Points on a hilly landscape, in no order, each with its height.
From any point a climber steps to the highest of the 2 points nearest to it. It stops when none of these is higher. Distance is the straight distance between rows; heights are no part of it.
lumu: [104 108 112  91  92 121  57 110 130 104 100  98 110  56  79  99  86  91
  93 115 114  44  98  83 100  96  94 100 109  87]  h=612
rivik: [ 70  89 100 102  83  98  91  91 101  93 122  99 127  99 129  72 109 103
  93 122 106 100 107  75 119 117  89  98  99 101]  h=603
kalid: [111 100 107 118 112  83 117  98  73 109 107  77  91 107 101  72 103  87
  76  94  97 108  81  94  87  90  78  86  89  92]  h=516
dure: [108 116  91 102 114  94 117 107  94 107  93  68  98 113  79  95 106  79
  63 107  93  84 104  75  96  87  76  84  75  78]  h=488
gatel: [ 98  91 117  69 101 104 128  99  94  84 102  94  85 126 100  84  98 123
 120  99  90 122  88 113  89 118 143 103  97 132]  h=653
gir: [ 85  99  80 100 102 115  94 101 119  97  86  83 106  84  88 116 108  88
  81 103  97  91 134  72 123 115  92  90 111  91]  h=577
nalo: [110 112 106 102  88 101  66  86 112 108  87 113 118  78 117 117  85 114
  85 121 114  71  84  96 108  78  77 112 104  71]  h=533
reki: [ 87  76 127 112  88  90  99 109  84 107 134  72  95  92 107  69 106  97
 102  95 101 115 103  91 104 115  90  99 100 118]  h=190
vas: [ 83  98  84 112  94 102 126  95  64 104 102 134  92 117  99  95 104  76
 127  93 103 108  98 132  91 105 102 112 122  83]  h=624
rer: [116 122 103  74 123 102 119  96  87  89  80 115  93 113 103 101  93 108
 104 117  98 105  75 125  84  80 104 110  88 106]  h=628
gine: [ 95 104  85 109 103 113  83 105 103 103  74 104 100  89  82 126  99  89
  74  95  93 100 132  89 112  85  87 103 120  72]  h=676
relap: [112 107  99  99 105 127  82  71 100  92  72 101  90  74 108 101 112 113
  82 101 106  96  94 106 106 113  79 107 113  80]  h=609
Tis: [ 97  96 113  98  99 106  74 124 122 112 109  83 107  74  77 114  82  82
 103  99  98  76 119  77 100  84  88 104 106  96]  h=413
Fiz: [ 98 113  97 102  95  73 108 120 123 105 118 113 120 113 111 115  87 100
 107 102 115  96  86  98  99  76 117  90  73 119]  h=410
Lirad: [105 102 116  59 106  94 118  94 101  90 104  99  99 119 110  94  96 130
 122 102 102 104  84 109  98 117 130  99  78 133]  h=622
Daga: [ 83  88  80 102  99 114 102  96 113  83  93 120 103 115  90 124 105 100
 106  89  82 116 137 109 110 106 115 103 121 118]  h=636
bamol: [111 110  87 100 101 105  92  97 115  99  73 109 104  99  91 126  97 102
  87 108 102  91 103 102 100  82  82 101  99  89]  h=548
Bub: [ 66 107  93  81 104 112 119  76  91  83 103 137 113 117 126  91 108  93
 121 121 111  93 104 109 103 112 112 127 120  91]  h=67
pefif: [ 87  88 120 113  98 109  77 101  92  99 119  87  99  74 103  89  99  96
  99  95 102 106 120  86 108 103  77 112 112 105]  h=358
Mosa: [ 74 101  97  72  86 101 117  81 110  81 109 121 116 125 122  87 112 116
 122 122 109  98 104  92 105 120 119 104  98 118]  h=77
foz: [137 104 122  99 120  78  84 125 109 117 116  69  89  85 100 124  83 109
 115  81 104  96  83 105  92 100 121  88  68 110]  h=549
Povi: [118 106  93 108 113 109 102  97  97  97  81  94  77 103  84 125 100  99
  96  88  87 121  98 118  82  82  98 105  99  98]  h=121
lufuz: [104  87 111 110 105  71  89 129 112 111 126  86 104 102 102 120  91  96
 116  93  88 120 104  80  99  79 105  87  84 115]  h=615
Pimum: [ 76 100  79 109  90 103  91 102 112  98  82 103 122  94 100 111 104  87
  84 107  92  97 133  66 131  97  88  91 115  90]  h=564
somev: [109 102  97 109 104 111 101  78  87  99  88 110  93 102 108  85 107 110
  87  96  99 112  77 114  95 102  90 104 100  89]  h=587
zar: [109 111  94  86  91 112  69  95 143 105  93 109 106  70  91 121  95 103
  88 110 134  52  89  96 112 106 115 109 107  91]  h=512
tuf: [ 81 122  99  68 110 110 110  76  91  86  93 142 115 108 127  90 104 111
 123 120 110  93  90 113  94 102 105 125 104  80]  h=63
betes: [ 84 114  79 106 106 110 119  94  70  92  90 139  95 121  85 105 104  79
 109 105  99 108 109 121  93  88 100 118 119  81]  h=635
Lib: [ 81 101  73 107 102  96 122 116  92  97  92 125 103 135  73 124  94  81
 105  97  80 115 131  94 101  75 115 103 106 102]  h=677
dil: [107  81 108 120  99  90 102 102  67 106 104 106  83  93 105  77 102  92
 101  74  91 126  85 123  97  94  92  98 115  93]  h=530
Punu: [ 74  98  71 104 101  95 139 110 100  92 103 101 108 135  84 101 101  85
  95 108  88 111 116  83 107 100 112  87  92 113]  h=674
pep: [107 106 106  84 102 105  83  83 103  87  94 130 103  99 115 115 102 139
 124  86  94 108 103 116  99  95 112 119 113 101]  h=107
ruv: [104 106 105 100 121 117  95 127 113 103 108  66  92  85  64  91  91  78
  93  97  86  72 125  72  90  94  97  84  90  88]  h=604
serom: [116  96 120 105 103  75  77 126 108 112 127  82  99  87 107 123  82 101
 113  96 104  94  96  93  97  91 105  93  78 115]  h=583
Ruvip: [108  99  99  94  99 111  60 107 127 106  87 100 108  63  91 118  86  96
  93 109 111  69 104  85 106  90  85 106 119  75]  h=647
Bomom: [103  84 111  93  95  86  91  99 104 101 116  91  95 104 116  97 107 127
 117  89  92 120  89  91  99 126 115  97  92 118]  h=543
dom: [103  74 127 110  94 105 103 109  84 106 120  61  82  81  92  76 103  91
  96  79  95 111 112  98 103 118  91  99 110 115]  h=161
folu: [ 88 100  75 104 106  92 134 120  98  97 101  98  98 136  69 120  96  83
 101  97  74 116 124  92  98  79 114  87  87 116]  h=694
nupuf: [ 80 104  71 125  92 101 100 104  83 107  87 119 103 110  79 114 107  85
  73  89  82 102 142  92 124  88 100  96 125  86]  h=654
Veg: [ 88 113 103 100 114  91 126  99  85 106 103 111  94 132 114  76  99 100
 115 112 112 111  62  97  78 103 105  93  81  90]  h=542
mas: [114 115  93  67 113  99 101 108 103  86  83 132 101 110  95 129  92  93
 103 118  90 100 100 130 101  64 120 114 107 116]  h=681
Pani: [ 76  84  94 101  72 111  98  79 111  90 109  97 116 103 122  75 119 109
  86 112 110 101 111  83 123 137 100  92 113 109]  h=561
venu: [112 120  96  85  93 100  98  89 136 100  86 105 106  87 101 123  95 105
  84 110 134  65  90 110 106  98 117 107  90 104]  h=529
Niv: [ 84 116 116 110 102 100  99 122 120 107 121  63 117  95  82  83  89  87
  97 113 105  66 118  65  94  95  69  97  85  99]  h=601
sezed: [ 82  81 111 119  89  99 100 109  81 100 125  83 101  94  93  83  96  86
  91  83  94 106 132  89 113  97  75 101 117 107]  h=323
dipi: [ 63 108  81  89  93 105 115  84 106  87 105 132 127 122 127  91 109 100
 119 122 108  96 103  94 108 107 109 106 101  95]  h=71
Dos: [103 101 107 100  79  69  70 111 117 110 120 109 118  94 118 122  87 118
 106 106 109  85  97  91 111  90 113 103  87 114]  h=382
tofi: [126  84 103 106 112 115  79 103 112  99  96  84  74  75  88 129 104 110
 119  73  84 116 107 104  94 106 112 104 107 104]  h=650
Fiza: [ 81  83  85 104  91  97 114  96 111  95 107  77 108 106  98  93 109  85
  81 105  97 105 123  72 117 125  99  77 100 112]  h=621
tegov: [ 77  77 116 112  79  88  95 104  79 104 134 100 104 102 123  61 109  96
 108  99 103 115  94  88 104 122 109  96 108 108]  h=223
beteb: [ 81  89 112  81  93  98 126  93  83  83 104 117  86 124 114  80  98 102
 128 100 105 117  88 124  92 121 139 121 129 108]  h=586
zok: [ 90  97  86 107 114  89 134 115  94  95 112 102  91 132  83 107  95  90
 122 103  87 125 100  97  81  82 117  90  91 122]  h=717
Nodup: [113  89 100  91 102 106  72 127 140 107 119  87  98  72  74 112  89  87
  99  94 107  68 108  90 100 102 133  79  91 113]  h=519
Lado: [108 103 103  94 111  87 130 112 112 103 112  83 102 129 101  95  93 107
 114 109  99 109  87 101  88 103 120  76  62 131]  h=445
salu: [104  94  96  92  90  88  74 123 145 105 125  88 104  80  95 127  95  92
 101 100 121  69 112  85 113 110 127  94  87 123]  h=486
rolu: [108  90  91 112 107  96 132  94  86  98  95  77  79 122  81  94 110  93
  89  92  90 118  97 107  84 107 106  85  92 110]  h=679
Vaze: [ 91  92  82  98  99 114 104  97 128  96  92  77 101 100  93 112 115  94
  95 107 104  97 125  76 115 130 100  87  98 110]  h=595
zonet: [ 70  94  76 104  93  99 128  98 120  88 105  94 115 123 102  91 107  96
  94 115 100 107 115  74 111 117 108  81  91 121]  h=652
fub: [ 94  99  97 124 110  83 111  99  60 112 108 120  95 106 108  79 100  84
 104  94 106 112  75 109  85  86  88  97 101  70]  h=600
Dek: [ 83 110 120 119 100  91  72  99  75 104 115 109 120  86 130  79  94 111
  97 113  97 102  84  92  99  71  70 112  94  76]  h=496
legub: [ 88  98  83 103  87 101  81 105 127 111  82 105 124  87  95 120  93  89
  80 117 102  81 116  76 123  81  85 103 112  75]  h=553
savad: [131 109  99 107 105  87  91 114 113 116  81 108  97  97  85 135  80  95
  88  94 108  94  83 125  76  56  98 104  90  92]  h=563
debag: [ 91 105 112  63  93 109 114  81  98  89  98 119 109 119 119  77 105 129
 115 111 111 100  85 102 102 120 115 107  94 113]  h=84
gako: [ 81  77  77 105  83 109 113  95  93  95  98 123 101 113  92 101 108  91
 105  81  84 116 131 123 111 118 112  96 136 113]  h=619
dut: [114 132  86  98 113  83 128 110 108 107  88 104 101 122  91 107  88  92
  88 119 108  92  82 114  83  65 102  90  63 102]  h=599
bagek: [ 89  88 102 105  83  97 124  98  76  98 101 127  84 112 114  81 105  90
 135  88 107 110  91 126  95 116 119 111 128  95]  h=608
fot: [ 96 112 125 117 107  93  84 101  85 106 117  86 114  89 110  84  87 106
  94 110 100 102  88  89  90  79  60 105  91  94]  h=471
zoge: [ 99 113  97 110 108 107  93  84  82  96  89 135 102 105 118 101 101 106
 101 102 100 112  82 113  91  78  93 110 103  77]  h=578
Ner: [102 103  86  94  90 102  92 104 143 100  84 104 110  90  93 131  97 100
  95 107 109  88 116  93 111  92 103 102 101 102]  h=487
luk: [127 126 106 101 112  78 109 110 116 116  96  99 106 110 106 106  85 104
  91 106 117  85  72 117  89  79 103  90  65 102]  h=607
Pel: [115 113  93  99 117 116  90 102 104 104  81  79  92  82  77 100 101  89
  80 106 101  82  98  89  91  96  83  92 100  74]  h=498
pigak: [ 99 103 107  77  84  85  95  94 110 102 113  96 116 107 126  97 104 135
 106 112 111  93  85  85 108 128 108  93  72 121]  h=568
nur: [106  97 143  97  94  99  93  99  90 114 115  59  92  84 113  51 111 108
  95 101 108 101  81  93  97 139  88 111  90 111]  h=253
zeveg: [ 99  79 102 111 103  91 102 104  93 102 113 110  88 110 104 105 105 109
 119  74  83 138  98 113  93 103 120 102 108 114]  h=660
kun: [ 80  67  91 118  84  94 107 108  83 106 120  92 102 101  95  92  98  83
  90  86  88 109 136  84 123 111  95  85 125 110]  h=294
Tode: [ 89 124  81  90 112 117 109  94  78  89  77 133 102 118  71 113 106  81
 102 121  86 107 114 121 104  72 103 120 120  87]  h=646
rel: [ 83 109  98 108  88  91  73  91 104  99  98 127 138  93 132  96  97 110
  99 128 106  83  90  87 107  72  83 102  98  71]  h=534
lisu: [ 80  85  91 112 100  77 103 114 105 101 126  98 116 120 111 102 105  98
 116  97  94 124 102  76 104  98 109  80  89 121]  h=258
Kesar: [ 91 100 101 119 108  88  82  93  81 106 113 143 111 104 124 101 100 103
 128  83  98 117  91 109  92  83 108 118 118  71]  h=559
gote: [101  87  97 116  99 108  80  92  90  96  94 107  97  84  99 105 110  98
  88  84  92 114 117 105 111 100  86 104 122  94]  h=511
sigup: [ 72 107 104 108  97  93  78  88  86 100 117 120 132  89 135  73 100 111
 100 125 111  89  80  86 107  88  80 106  96  71]  h=518
dibef: [ 97  81 100 118 108  82  93 117 101 100 117 104  99 106 107 121  98 102
 117  82  85 135 112  91  94  88 114  95 105 116]  h=642
kubin: [125 105 100  99 119  85 123 105 114 107 102  70  92 113  97 101  95 100
 103 107 100 101  85 101  83 106 103  75  65 115]  h=457
lun: [ 82  85  98 106  98  84  95 113 110 101 122  82 113 101 109 102 100  91
  97 108  91 109 116  69 110  99  92  90  96 114]  h=272
fudi: [ 83 105  87 119  93  96  98 108  75 108  99 111 109 102  89 100  97  80
  69  92  82  96 131  81 121  74  80 104 118  75]  h=638
foni: [125  89  92  99 110 115  86 110 129  99  83  94  77  86  79 140  99 102
 113  84 100 101 111 112  93  99 117  98 102 102]  h=673
tele: [129 112 117  89 116 111  88  81  97 107  82  75  86  79 113  86 105 117
  91  99 103 100  66 108  96 121  85 102  90  88]  h=617
fes: [ 83  95  91 121  86 103 104 100  65 103 104 117 111  90 103  72  99  79
  79  91  91  91 126  95 122  88  71  91 123  80]  h=662
serig: [ 88 102 128 116  98 106  89  98  91 105 120  69 101  75 104  69  97 101
  95  97 106  95 102  92  97 112  63 113 103 102]  h=326
fif: [110  94  88 104 108 119  82 103 117  95  75  93  83  86  82 136 103  97
  91  87  92 103 125  96  99  95  98 102 112  87]  h=691
buta: [129  96 106 111 127 107  93 100  94 107  91  74  72  83  85 115 100  98
  99  80  89 112  93 108  82  96  94  95  97  86]  h=125
Mese: [112 113 110  82 106  75 119 107 112 105 118  92 111 127 113  98  90 122
 115 101 111  96  76 110  97 111 125  84  55 134]  h=433
Tor: [ 97  92  94 109  74  96 138 101  67 100  90  99  75 120  85  61 110  81
 101 100 102 108  80 124  89 113 106  77 110  96]  h=585
Kufil: [101 108  84 102  95 128  97  74  89  94  74  97  98  87  95  88 116  94
  62 106 115  93 100 107 113 113  72 101 112  77]  h=623
pibo: [ 87  82  99  94  89 121  83  85 111  91 104  84 103  81 110  91 116 103
  94 105 103  94 119  79 122 140  91 100 118 106]  h=520
voga: [ 86 120  89  73 107 106 108  86 100  79  93 146 120 111 116 110  95  99
 117 127 105  93 101 109 102  83 111 120 106  92]  h=59
Venoz: [108 114 102  95  99  69 108 118 125 109 123  90 113 111 111 112  89 108
  99 101 119  86  88 103 104 101 127  90  59 130]  h=421
piri: [ 93 103 109  98  91  88  86 100 106  99 123  86 123  99 123  85 104 106
  96 129 106  87  92  72 112 111  83  89  80 107]  h=658
fulut: [ 99 115 116 105  94 118  64 118 131 110 112  86 113  76  63  81  77  91
  91 112 105  38  98  86  84  95  91  95  94  99]  h=552
vovof: [113  70  93 113  86 102 112 107  58 110  97  99  75  93  85  90 101  84
  87  77  81 110 118 112 107  97  82  85 127  97]  h=470
des: [103 116 119 110 104 106  84 125 125 104 123  66 105  82  73  81  83  85
 103 112 107  51 106  74  84  96  85  93  81  97]  h=538
rapa: [ 99 100 104  82  90 117  99  59  96  82  82 126  96 100 119  81 118 131
 105  90 100 105  96 118 105 123 110 125 120  97]  h=572
rere: [ 90 101 106  93  98 105 105  80  91  90 104 133 101 109 119  92 105 123
 131  86  99 112  92 116  99 112 119 122 111 101]  h=101
moso: [111 110  96 105 108  85 109 122 105 112  90 122 107 117  83 125  84  93
  98 104 101 105  82 111  81  47 103 103  79  96]  h=570
lir: [ 77 113  99  86 115  92 145 102  83  97 101 108  95 137 103  82 100  83
 118 127 108 115  71 105  77 108 117 101  91 100]  h=551
kosog: [117 120  92  85 102 113  95  88 125  92  75 111 101  93 102 122  94 112
  91 109 112  80  94 115 103  89  99 109  98 104]  h=541
matez: [102 104 102  69  74  80  82  87 117  95 116 105 115  95 120 110 102 147
 107 106 117  74 102  91 114 134 116 103  74 124]  h=539
vin: [116  73 114 115 106  96 111 100  78 106 112  70  75  97  95  84 106  97
  96  79  91 124  90 109  95 113  99  87 101 112]  h=141
Rudes: [ 86  71  86 114  71 106 106  93  86 100  97 122 107  99 102  85 110  89
  97  89  88 104 131 111 125 121  96  89 141 103]  h=606
tuti: [100  66 106 117  61  94 108 107  74 102 108 111  89 102 114  71 105  88
 128  87  88 111  98 113 100 114 101  86 136  95]  h=249
mab: [ 90  61 103 116  76  92 103 109  78 103 120  99  91  99 104  77 103  89
 105  81  90 116 116 102 112 112  99  87 127 114]  h=270
Dolu: [110 108  99  88 100 120  83  64 102  85  75 119  96  87 111 103 120 131
  95  87 106 102 101 117 104 112  95 121 122  90]  h=593
Lomed: [123 116 102  83 128  98 124 107  87  94  83  99  82 116  86 113  92 102
 107 102  87 118  80 131  80  79 112 103  83 120]  h=639
roke: [ 96 105 109 107 112 104  94 114 109  98 108  65 102  81  88  96  96  84
  93 103  98  81 115  66  96  96  77  88  91  94]  h=656
busi: [111  80 101  88  99 109  99  95 116  98 108  71  84  94 105 107 111 120
 116  82  93 114 102  98 100 131 120  98  89 124]  h=571
dizu: [108  83  94 105 108 113  95  96 113  88  95  91  80  97  89 134 109 105
 113  74  85 127 120 114 101 104 112 104 114 115]  h=629
Vif: [ 96 100 116 106 101 112  65 111 109 100 111  86 102  70  99 110  95 102
 106 105  99  85 112  82 104  94  75 114 112  93]  h=387
tovo: [101 105 121 113 117 103 120 108  81 107 117  55  90 101  83  70  95  78
  79  87  94  84 109  83  87  94  67  96  88  91]  h=424
tiru: [ 84 109  77 115  99 102 101 107  90 105  77 125 109 119  75 129 101  85
  89  92  82 110 131  93 106  69 102 108 117  82]  h=664
gaban: [ 94 109 120  69  97 100 110  80  79  88  93 127 104 112 119  72 100 133
 129  94 112 105  80 112  95 120 128 127 103  92]  h=93
Voda: [101 109 115  98  84  57  69 114 110 112 129  95 118  86 114 122  82 116
  91 108 127  69  86  94 111 106 120 109  70 114]  h=362
Musir: [102  92  85  96  91  88  90 117 135 103 110  86 116  94 106 125  97  91
 101 108 105  85 122  75 116 107 107  86  88 119]  h=461
Voki: [113  89 126  90 102 107  87 100  99 105 111  57  92  76 109  76 111 117
 105  91  98 105  87  92 103 140 103 108  96 110]  h=226
petir: [ 84 120  80  70 100 101 109 105 120  84  85 141 125 110 103 116  93  87
 107 133  96  88 111 105 111  76 115 117 111 106]  h=55
rede: [ 94 111  92  98  92  70 102 120 118 116 110 135 123 117 110 123  76 102
 110 110 121  92  89 104  98  57 121 107  83 101]  h=402
Pasar: [104 105  91 103  95 120  66  96 115 101  67 104 105  75  92 124 101  96
  79 104 103  83 116  89 110  91  78 111 123  68]  h=665
fus: [102 121  86  85 100  85 117 117 110  99  94 133 115 117  90 119  84  83
  96 121 102  93  94 114  93  54 110 105  88 108]  h=580
Nota: [ 99  88 105  96  79 111 107  77  94  88  94 118  89 101 110  77 117 117
 109  82  98 116  96 124 105 127 114 109 129 105]  h=546
faki: [ 91 102  82  92  91 126 121  76  99  86  73  89  92 109  83  91 119  91
  76 110 104 104 111 109 108 126  96  93 109 109]  h=651
Fugo: [109  82  93 115 101 110  97 101  74 105  96  88  79  82  80 102 109  83
  80  73  86 103 128 106 116 101  80  99 126  91]  h=492
Mebud: [101 114 129 119 118  97  99 107  84 109 116  65 101  95  91  74  88  92
  87  98 103  94  96  87  83  79  57 104  85  89]  h=448
faka: [ 98  89  99  86  91 104  89  80 115  90 105 109 101 102 119 105 114 132
 113  93 101 108 107  95 107 126 113 107 102 117]  h=517
dor: [ 86  86 107 110 104  94  94 117 102 101 123  75 105  90  89 104  93  83
  95  93  90 103 137  66 111  92  82 102 107 108]  h=293
paner: [ 75  82  99 116  95  85 111 103  84 104 124 109 102 118 116  82 101  97
 117  96 102 124  96  92  97 104 114  88 101 104]  h=247
Kanug: [119 126 107  93 116  95 110  94 104 106  88 101  98 110 113 101  93 118
 102 107 104 101  67 116  86  91  99  93  73 105]  h=616
Kuvat: [142 101 116  96 123  94 100 109 111 109  96  77  82  94  97 119  91 116
 122  78  93 109  81 119  83 108 119  97  71 114]  h=528
sapo: [110 120  90 101 107 109 100  87 106  98  81  87 104  94  97  98 107  94
  74 118 109  84  95  92 100 100  73  87  90  83]  h=509
Buve: [102  82  93 110  93 110  99  87  92  96  94 110  90  96 102  90 110 102
  96  80  92 118 104 120 109 115 102 101 121 104]  h=526
tep: [126 109 119  84 101  94  69 100 110 108  98  93  97  77 111 116  94 125
 110  91 109  87  80 101 100 107 101 102  87  97]  h=192
todip: [104 121  78  93 101 126 118  72  98  87  65  94  94 107  92  95 120  99
  68 115 110  96  95 108 107 116  78 100  97  91]  h=634
lutib: [ 90  77  97  92  91 106  94  90 122  90 115  78 101  97 108 106 117 111
 100 102 101 108 116  79 115 141 109  92 102 124]  h=560
lek: [ 99 104  96  99  91  85  82 107 117 104 104 132 121 102 114 127  89 111
 110 104 108  93  99 101  99  74 107 104  93 104]  h=394
sivi: [120 108  90 107 103  97  99 113 105 113  79 104  96 100  78 128  91  93
  77 104 100  95  97  98  87  66  86  98  92  76]  h=556
foru: [115  92  93  96 111 107  87 130 129 110 107  80  95  82  68 115  92  76
  98  94  95  77 119  83  90  93 112  75  88 100]  h=557
Sepi: [123  97 112  91 103 106  71  82 101  95  94 108  88  80 112 118 105 135
 113  74  95 107  91 110 105 107 102 124 111  94]  h=113
dituk: [100 116  96 115 108  98 128  91  63 105  95 117  85 122  95  76 107  87
  94 103 109 112  66 115  79  89  89  97  89  76]  h=591
Ruvat: [ 98  75  94 100  97 117 110  89 109  86  95  82  88 102  94 107 109 109
 107  82  89 123 115 111 105 128 122 102 115 124]  h=602
bozap: [ 83 114  96 110 101  93  82  93  92 104  98 144 121 104 130 107  98 108
 117 104 103 101  86  99  91  73 100 114 100  66]  h=569
vero: [ 85  87  85 117  83 111  91  88  81  98  93 125 118  87 113  84 105  85
  81  98  92  93 132 104 129 108  79  95 135  87]  h=633
Zuluv: [107 104  99 106 116 125  80 110  96  98  83  86  82  75  66 108 100  81
  79  88  93  84 121  81  96  93  85  98 114  73]  h=484
Pezuk: [120 102 127  88 110 106  70 103  99 108 112  72  86  71 104  96 102 124
 113  87 101  92  84  94  98 123  98 110  89 104]  h=205
Pul: [104  96  85  94  83 110  72 100 144 106  91 117 116  76  97 138  91 101
  90 105 123  65 114  96 117  94 107 109 116  88]  h=497
luki: [ 82  94  88 126  98  85 118  99  60 116 109 133  98 109 120  94 100  74
 124  93 110 109  91 114  91  93  91 107 112  66]  h=611
Sebun: [118 108  94  99 117  95 116 108 109 106 100  61  99 107  89  95 104  86
  87 112  95  92  97  86  91 104  88  78  74  99]  h=472
lasa: [109 119  91  81 112 117 103  92  93  81  74 126  94 109  91 118 102 101
 100 113  89 109 105 130  94  76 102 117 109 102]  h=663
Zetu: [118  98  88 100 118 112 124  91 104  95  86  61  77 109  74  93 113  93
  85  99  98 108  96 110  85 123 100  86  82  99]  h=657
rus: [100 102 102 109  87  99 128  91  68 103  90 115  80 116 104  64 106  90
 101  97 107 111  72 127  85 108 106  98 108  87]  h=581
Tezo: [ 90  87  93  96  84 118 133  82  95  85  83  88  90 113  89  74 113  93
  82 107 102 107  94 124  99 129 109  92 113 114]  h=631
sazut: [133 108 109  90 121  99 114 106 107 100  91  97  83 105  95 132  86 110
 115  87  89 114  90 127  87  81 114 107  81 124]  h=648
fur: [113 110 118  63  89  83 103  95 104 100 103 101 105 113 115  96  97 148
 115  96 112  88  84 106 108 128 119 100  69 127]  h=597
Didir: [115 119 106  95 102 103  76  87 112 101  90  93 114  79 110 101  97 104
  86 120 115  78  83  89 104  93  72  98  97  80]  h=521
zuzes: [103 124  79  89 106  96 122 107 104 100  80 111 105 125  76 117  99  85
  90 123  97  99 101 106  95  65  99 102  84 103]  h=590
bami: [112  96  94 102  71 112 139  88  76  95  77  82  73 115  80  68 116  90
  81 100 100 100  91 131  94 124 106  78 112 102]  h=605
bug: [ 95 103 113 113 110  82 113  99  75 109 108  97  98 114 113  64  98  92
  92 107 104 114  64  99  84  99  93  83  81  90]  h=531
dumez: [117 100 112  95 105 111  99  77  94 100  83  93  89  93 112  80 114 129
  96  88 104 111  70 116  97 122 102 108 101  99]  h=598
gilel: [102  91 109 123 103  87  84  98  69 111 112 126  95  91 119  89 101 101
 115  77  92 126  89 113  95  91 100 111 116  83]  h=547
Dize: [115 103  97  81 112  97 116 116 116  93  90 110  94 110  90 137  84  99
 109 103  95 109 102 125  93  70 126 104  92 127]  h=661
tifub: [131  89 110 115 123  99 113 104  72 109  98  65  68  90  82  86 101  87
  87  76  87 117  87 112  85 104  93  95  94  93]  h=132
naz: [ 97  89 108  90 112  98 125 101  89  93 105 104  84 123  97 100  96 115
 129  83  86 134  91 119  86 101 136 110 103 127]  h=678
kikik: [ 79 104 106  75 112  93 135  98  79  83 103 114  88 128 111  85  96  92
 124 116 107 113  86 109  87 117 126 111 113 104]  h=565
vad: [ 99  93  97 104 110 103 126 100  94  97  98  96  86 125  96  98 100 103
 110  96  89 126  89 110  83 104 115  89  93 121]  h=697
Liti: [ 90 107  89 105  83 100  71  91 120 106  82 124 133  91 118 115  96 104
  86 124 106  77 102  91 114  75  84 111 108  71]  h=544
boku: [105 109 110  99 104  90  91 113 122 104 116  71 112  89 107  94  97  95
  94 121 107  78  98  73 105 105  82  86  82 106]  h=712
Som: [ 99 103  86  99 108 123 103  93 102  85  77 120  94 107  87 125 109 102
  98 100  88 116 122 117 101  95 100 116 121 110]  h=649
melut: [ 99  74 107 115  77  96  92  99  66 112 113 128 101  91 124  70 103  91
 124  83  95 109  96 117  99 105  96 108 131  84]  h=234
zizav: [124 105 107 103 112 104  84  96 104 103  83 107  90  86 102 127 100 118
 105  85  95 114  92 114  96  87 100 109 103  93]  h=118
dazaf: [ 98  94 103  95  89  94  72 118 131 102 114  89 115  74  97 121  95  94
 101 111 110  74 111  74 117  97  94  97 100  99]  h=439
demen: [110 114  98 115 111  92 120 101  66 108 100  76  90 121  81  88 104  82
  64  98  87  96  93  90  91  78  74  88  84  79]  h=501
Veka: [123 103 105  99 121 114 101  92 106 101  91  68  80  86  92  91 110  97
  89  99 100  99  86 102  92 120  90  89  86  90]  h=637
lobeg: [ 89 105 143 103  90 106  79  99  91 106 123  67 100  72 108  66 103 120
 108  94 105  95  88  92  95 132  72 124  93 109]  h=289

For each start below, name the point where the climber stops.
rede | mas
Fugo | faki
kosog | mas
tovo | mas
Ner | mas

Call two points neighbours if one is among the 2 nearest of the other. Go from one point of each pair to the other, from neighbour to neighbour, staying as high as possible. Name the lowest point that can't be avoided.
faki / fes | rus
fif / faki | pibo
fif / boku | des
zok / fes | fudi
mas / folu | Rudes
